Points, in no order, along strands that fork and pass close to each other.
In the rows, 128 means zero.
Two points are linked if the straight distance between their rows is under 100. Some points are linked to none.
<10>: [167 167 121 102 105 127 128 141  97 129 139 156 160   4 160 114 109 147
 128  93 140 142 144 122 150 138 110 160]
<709>: [152 161 101 115  97 113 123 128  89 164  96 116 170 106 175 151 119 121
 156 107 175 129 144 140 123 164 135 176]
<509>: [ 59 145 138  90 156 116  93 103 116  94 115 150 140  89 150 104  81 105
 116 172  91 127 111 171 129 140 101 119]
<14>: [ 66  37 131 140 171  96  96 111 133 154 154 158 115 171 138 162 140  76
  93 120 101 141 155 118 128 133 120 110]
<528>: [114 156 166 117 118 123 115 135 100 162 107 139 115 166 132 161 149 132
 146  97 142 111  98 134 139  46 159 104]
<365>: [111 107 144 184 120 146 130 174 139 129 118 134  73 164 117 114 123 143
 120 161 166 130 103 162 111  52 171  73]
<459>: [166 170 146 123 171 113 128 142 100 162 119 109 159 111 138 185 147 137
 161 135 155 104 170 177  93 116 173 172]
<808>: [ 54 116 125 109 129 138  92 102 117 133  85 135 154 117 181 102  84  90
 126 153 144 115 139 149 127 174  92 146]
<886>: [124 165 130 107 115 127  88  96 131 103  80 117 137 115 129 119 100 124
 143 161 122  92 126 153 101 118 115 135]
<967>: [126 106 148 150 145 131 169 147 123 139 133 116  86 160 116 152 158 148
 129 108 125 138 119 103 132  81 150 109]
<208>: [165 187 117  59 134 109  95 105 102 112 126 158 135  50 140 125 121 143
 123 124 129 122 100 125 139 120 103 145]
<380>: [113 157 113  95 106 114 102 100 109 108  89 148 128 104 154 108 111 107
 128 122 134 126 107 116 144 153  95 132]
<618>: [134 100 143 170 122 185 159 165 134 162 142 120  85 143 120 139 172 159
 122 134 169 170  72  96 139  28 152  89]
<381>: [156 143 155 137 169 144 171 130 135 132 151 123  78 106  84 162 171 193
 115 134 144 119 133 117 127  93 163 105]
<974>: [ 72  78 166 143 143 146  77 102 161 128 142 146 146 157 114 131 100  80
 116 158 119 106 172 199 100 123 104 111]
<179>: [199 186 114  83 122 126 101 108 134 127 134 155 126 106  89 113 160 168
 108 113 124 107  97  97 161  98 111 112]
<130>: [ 88 111 120 152 126 126 137 119  93 161 114 105 167 162 171 139 115  91
 139 136 141 129 167 137  95 187 146 163]
<846>: [168 148 133 102 158 117 144 127 129  83 167 154 120  54 120 106 127 145
 123 104 113 168 120  92 140 154 118 121]
<1008>: [ 72 106 149 105 156 105 105 108 133  95 145 140 110 130 132 123 134  92
 116 146  78 141 124 130 134 138 111 112]
<682>: [159 200 130  78 138  96  94 125  81 127 117 139 158  56 169 146 125 124
 131 119 148 126 119 150 140 112 125 154]
<686>: [126 100  76 139  61 142 130 131 167  90  90  97 108 168 105  97 116 129
 128 152 126 119 111  94 154 170  81 100]
<913>: [174 171 106  71 143 114 123 113 123  90 139 144 122  35 126 118 109 157
 114 150 130 112 110 133 120 139 108 147]
<932>: [ 91  58 114 157 116 122 128 135 164 122 141 125 133 204 111 118 129 111
 115 158  93 120 154 121 104 137 121 113]
<970>: [ 81  42 137 170 131 130 121 155 144 149 144 136 113 209 117 138 138 110
 110 145 113 117 138 133 114  93 147  99]
<1072>: [201 132  95 134 125 137 175 123 164 120 156 120 123 133  85 106 145 182
 104 133 122 126 134  82 112 169 141 138]
<724>: [127 114 102 175  85 147 144 128 153 112 105  96 137 184 100 120 107 134
 143 167 118  99 158 157  72 157 126 140]
<860>: [ 85 114 148 149 124 159 123 108 132 136 118 104 158 150 133 119  96  87
 133 171 111 109 181 190  81 173 124 152]
<1070>: [100  82 109 139  99 116  84 134 186 107 123 147 142 182 111 117 132  98
 125 161 101 117 137 126 157 140  72  73]
<363>: [ 95 130 164 145 158 155 134 110 149 112 124  92 136 126 106 125  96  99
 120 160 101 101 167 213  60 148 152 154]
<294>: [147 165 101  93  89 130  99 108 114 127 102 148 122 144 125 105 124 109
 136  88 126 144  63  75 186 125  90  97]
<142>: [ 97 157 127  98 145 131 103  96 117 101 100 115 137  90 143 111  87 111
 130 167 110 112 121 168 106 142 106 143]
<318>: [104 117 115 156 104 108 147 136  93 180 120 106 167 175 173 149 131  86
 163 111 145 136 148 127 122 157 145 166]
<722>: [187 123  84 133  98 132 188 123 130 150 147 117 134 158 102 118 135 176
 122 112 134 147 125  81 119 149 138 155]
<104>: [174 151 161 117 167 133 129 123 160 116 137 125  85 108  79 141 156 173
 115 142 130 114 119 118 133  92 145  96]
<248>: [174 182 145  73 159 116 105 113 136 110 125 148 115  98  90 137 150 158
 111 128 120 108 108 124 142  86 130 116]
<850>: [ 58  67 174 140 164 139  89 107 131 144 148 138 135 167 146 158 117  75
 115 142 114 113 172 177 105 126 135 129]
<723>: [192 143 104 128 127 122 134 115 175  97 130 113 109 124  83 115 132 176
 120 159 117 116 133 109 108 142 113 120]
<856>: [106 115 111 150 110 153 132 105 153  99  96  95 140 151 117 107  98 120
 136 165 114  98 160 164  88 179 112 153]
<636>: [162 155  99 126 123 120 135 122  97 159  99  96 171 124 152 151 117 129
 155 140 167 105 154 145  95 169 149 177]
<81>: [ 71  65 144 143 154 113  95  99 119 157 144 150 143 174 152 157 128  83
 118 143 108 127 162 137 115 142 122 126]
<629>: [192 139 104 135 121 157 164 156 125 175 169 145 155 170  94 121 168 185
 112  94 137 154  84  83 160  95 128 149]
<556>: [106 113  99 122  75 116 134 118 111 139  70 129 139 132 161 107 107 111
 132  95 173 126 112  94 155 175 108 166]
<409>: [143 127  75 120  66 128 138 118 129 139  84 117 127 152 124 111 114 135
 138  95 164 125  95  91 146 149 108 144]
<332>: [201 148  88 116 101 155 136 120 140 118 148 152 140  96 109  92 130 157
 113  78 137 128  97  73 171 161 103 124]
<579>: [170 114  76 126  73 140 145 132 152 119 104 101 117 164 110 104 117 155
 124 121 140 123  98  77 139 151  96 120]
<285>: [ 80 106 152 139 108 138  71 121 164 116 119 148 158 165 109 110 106  92
 127 159 119  92 159 194 110 124  98 105]
<350>: [ 91  78 156 157 149 125 143 147 137 133 139 125  84 167 117 145 146 123
 124 133 110 113 140 123 128 103 161  97]
<617>: [110 113 116 152 111 103 162 159  81 187 143 111 148 179 168 166 157 106
 144  87 135 155 130 124 140 105 149 164]
<873>: [174 148 110  92 112 116 132 139 110 118 137 145 137   4 147 109 100 157
 112 127 151 120 123 130 137 161 114 169]
<845>: [166 153 130  92 175 122 124 115 153  72 160 130  95  92  97 103 136 132
 117 119  87 158  97  93 155 145 105  93]
<735>: [179 186 108  91 114 128  98 104 128 123 122 145 125 123 109 115 143 139
 124 103 126 135  81  87 176 115  99 103]
<985>: [ 82 133 148 124 160  90 109 149  79 152 134 118 160  99 191 154 130  70
 144 121 133 152 165 148 130 157 151 155]
<1036>: [ 51 119 144  82 169 105  98 111 128  96 143 160 126  97 157 103 103  85
 107 159  78 142 122 150 136 137 100 106]
<398>: [154 116 150 152 184 142 205 133 142 128 176 114  80 106  83 161 170 193
 125 127 134 134 154 106 118 119 167 109]
<1055>: [116 125 112 121  86 119 143 118 111 137 105 121 135  89 162 116 114 104
 145  84 165 142 123 100 147 176 110 170]
<33>: [158 163 166 130 158 126 133 144  99 176 101 110 131 129 135 185 140 145
 154 124 162  86 148 172 105  80 183 144]
<183>: [ 83 120 167 126 180  89 129 150  71 126 158 124 124  87 178 161 137  88
 140 110 114 159 158 149 129 132 168 146]
<387>: [180 133 107 157  81 137 142 141 115 150 168 160 161  75 144 106 126 155
 145  43 135 163 133  94 177 140 110 153]
<256>: [175 142 123 114 141 132 150 138 126  97 189 166 140  16 126  93 122 167
 110 100 100 171 136 100 136 160 117 132]
<666>: [112 129 127 145 130  95 142 159  95 144 137 107 157  81 186 137 124  85
 160 122 140 166 174 135 111 182 142 167]
<304>: [ 75 123 117  95 105 130  94  98 122  98  59 138 127 107 153  95 103 107
 123 138 147 118 108 132 148 162  89 146]
<728>: [113 154 105  84  92 124  97 102 109 113  87 145 131 109 145 102 122 104
 143  91 132 139  75  89 178 141  89 120]
<299>: [146 135 118 133 116 101 172 144 100 170 152 126 139 167 133 153 147 139
 143  90 143 160 125 108 133 112 142 160]
<957>: [ 57 110 170 106 203 127 127 116 126  98 149 111 108  91 145 137 108 100
 124 155  93 122 147 190 102 128 161 128]
<876>: [174 120 127 155 159 116 200 135 138 134 151 108 124 149  97 145 144 167
 128 137 128 127 166 114  83 138 160 151]
<59>: [ 94 112 166 176 117 142 112 147 137 139 118 137 113 178 113 127 115 112
 134 141 136  89 139 197  89  86 176 102]
<339>: [101 135 169 147 143 123 118 123 129 130 111 111 128 153 121 143 119 113
 145 141 117 100 144 166 102 106 165 124]
<485>: [168 105 135 158 164 132 205 129 160 120 164 110  85 150  69 140 154 192
 116 140 124 135 155 104  95 134 165 135]
<237>: [ 91  83 141 151 111 122  68 139 178 110 141 155 148 184  99 124 115  88
 126 161 105 111 135 160 134 128  81  63]
<890>: [175 131 139 132 129 175 168 166 126 172 158 142 140 153  78 139 182 199
 104 119 157 147  85  93 168  53 139 138]
<621>: [143 175 123 101 121  97 117 130  85 148 118 131 155  81 179 146 123 114
 142 107 147 144 133 137 140 136 125 158]
<383>: [107 101  90 129  97 145 106 112 163  80  93 119 116 144 117 101 114 117
 129 149 119 124 128 106 147 186  81 102]
<41>: [106  85 154 191 108 143 121 180 151 117 132 137 101 192 117 104 124 129
 122 162 164 117 115 184 100  70 159  93]
<170>: [199 133  65 121  85 154 138 121 149 119 115 122 124 119  99  89 129 169
 107  98 151 113 101  71 158 166 116 133]
<236>: [147 186 140  96 119 110 121 125 100 152 113 142 132 138 128 157 152 142
 138  94 130 123  96 113 157  74 135 125]
<54>: [114 126  93 102 115 136 112 115 170  43 112 108 108 101 114  92 107 116
 117 166 102 130 107 121 156 176  70  98]
<703>: [ 83  77 144 123 159 117  95 125 162  89 160 143 102 152 120 126 147  92
 104 145  74 139 138 120 159 129 106  77]
<472>: [ 64  48 150 125 158 110  82 119 142 127 156 162  95 164 130 161 144  83
  93 119  97 143 139 117 151 103 108  79]
<333>: [197 137  83 125  97 163 187 152 138 171 161 130 154 172  98 122 155 181
 107 112 146 139 105  84 129 115 123 162]
<55>: [117  91 101 166  79 129 144 140 156 134 113 107 140 205 110 109 118 134
 133 172 113 122 138 127  93 144 124 118]
<803>: [132 150 120 105 142 131 104 120 184  44 124 111 105 105  95 105 119 119
 121 173  72 135 109 132 144 139  82  75]
<676>: [181 153 112 135  82 135 135 151 114 156 159 162 175  24 166 113 117 157
 131  69 136 154 172 121 177 143 115 169]
<964>: [126 159 120 105 111 112 107 102 136 105  95 129 125 141 121 120 128 125
 140 142 114 118 127 114 129 134 111 123]
<84>: [157 157 123 118 115 112 144 127 103 147 138 134 137 142 124 144 147 137
 138  83 132 151 116 111 145 109 130 139]
<465>: [128 141 145 139 147 111 151 116 113 135 124 107 130 151 135 150 128 127
 140 137 121 114 153 135  95 127 164 145]
<11>: [175 128 101 148  99 136 152 124 134 135 155 148 150 106 121 100 133 154
 138  69 133 162 117  74 157 164 117 134]
<633>: [ 93 121 120 143 134 120 135 135  97 143 117  97 159  98 194 126 100  89
 149 142 140 136 165 138  96 204 136 180]
<437>: [100 103 102 134  88 128 120 122 124 122 135 152 123 107 151  86 132  89
 129  69 112 170 101  67 172 169  99 119]
<176>: [146 176 136 115 152 125 113 126  96 147 104  91 165 110 149 156 114 109
 155 151 150 105 151 172  81 142 153 171]
<736>: [131  79 124 164 135 144 182 163 126 160 154 107 100 185 103 136 165 145
 112  98 117 163  99  78 136  76 134 114]
<230>: [157 126 144 152 127 169 161 158 128 169 144 128 106 141  98 148 168 193
 116 120 173 141  81  96 147  37 147 109]
<51>: [134 114 140 178 109 161 135 167 140 142 124 139  74 155 129 120 149 149
 123 153 180 151  75 124 120  29 163  77]
<775>: [152 154 142 101 159 125 100 129 173  70 129 125  90 111  89 111 137 114
 116 140  77 137 101 119 168 112 101  72]
<161>: [155 132 120 149 137 117 164 118 139 127 131 106 132 154 118 136 121 149
 139 136 127 122 156 114  79 143 155 161]
<667>: [125 147 171 160 138 144 138 153  98 168 107 121 118 140 149 172 127 142
 155 121 171  97 126 170 101  59 197 111]
<928>: [ 70 126 179 137 193 149 127 113 144 104 137  95 128 108 126 136 105 106
 127 157 102 101 165 211  84 131 161 134]
<609>: [ 61 127 176 108 203 117 121 128  94 113 145 122 114  94 172 156 125  98
 134 131 107 127 138 181 125 120 163 132]
<837>: [108 147 171 147 125 129 109 147 104 166  90 131 113 164 146 152 128 128
 149 122 156  94 108 168 116  48 175 108]

A fork is a point with three links, a tip a point with one. Leave the first point through the second and follow the links. Name the first fork or tip that comes.
<256>, <846> | <579>
<161>, <465> | <723>
<579>, <686> | <256>
<104>, <248> | <380>
<14>, <81> | <1070>
<666>, <985> | <736>

Follow the links from the first point to the second, and from the first to the third. Name the last point that the two ways share.
<54>, <1055>, <387> | <579>
<808>, <365>, <81> | <380>
<256>, <11>, <556> | <579>

Name the points in between on the shortest way along the links from the first point to the second, in order.
<579>, <33> | <170> <332> <11> <387> <676> <10> <873> <913> <208> <682> <621> <709> <636> <176> <459>
<55>, <299> | <724> <856> <860> <363> <928> <957> <609> <183> <985> <666> <633> <130> <318> <617>
<728>, <485> | <294> <735> <179> <248> <104> <381> <398>
<459>, <84> | <33> <667> <837> <528> <236>
<304>, <850> | <380> <964> <886> <142> <509> <1036> <1008> <703> <472> <14> <81>
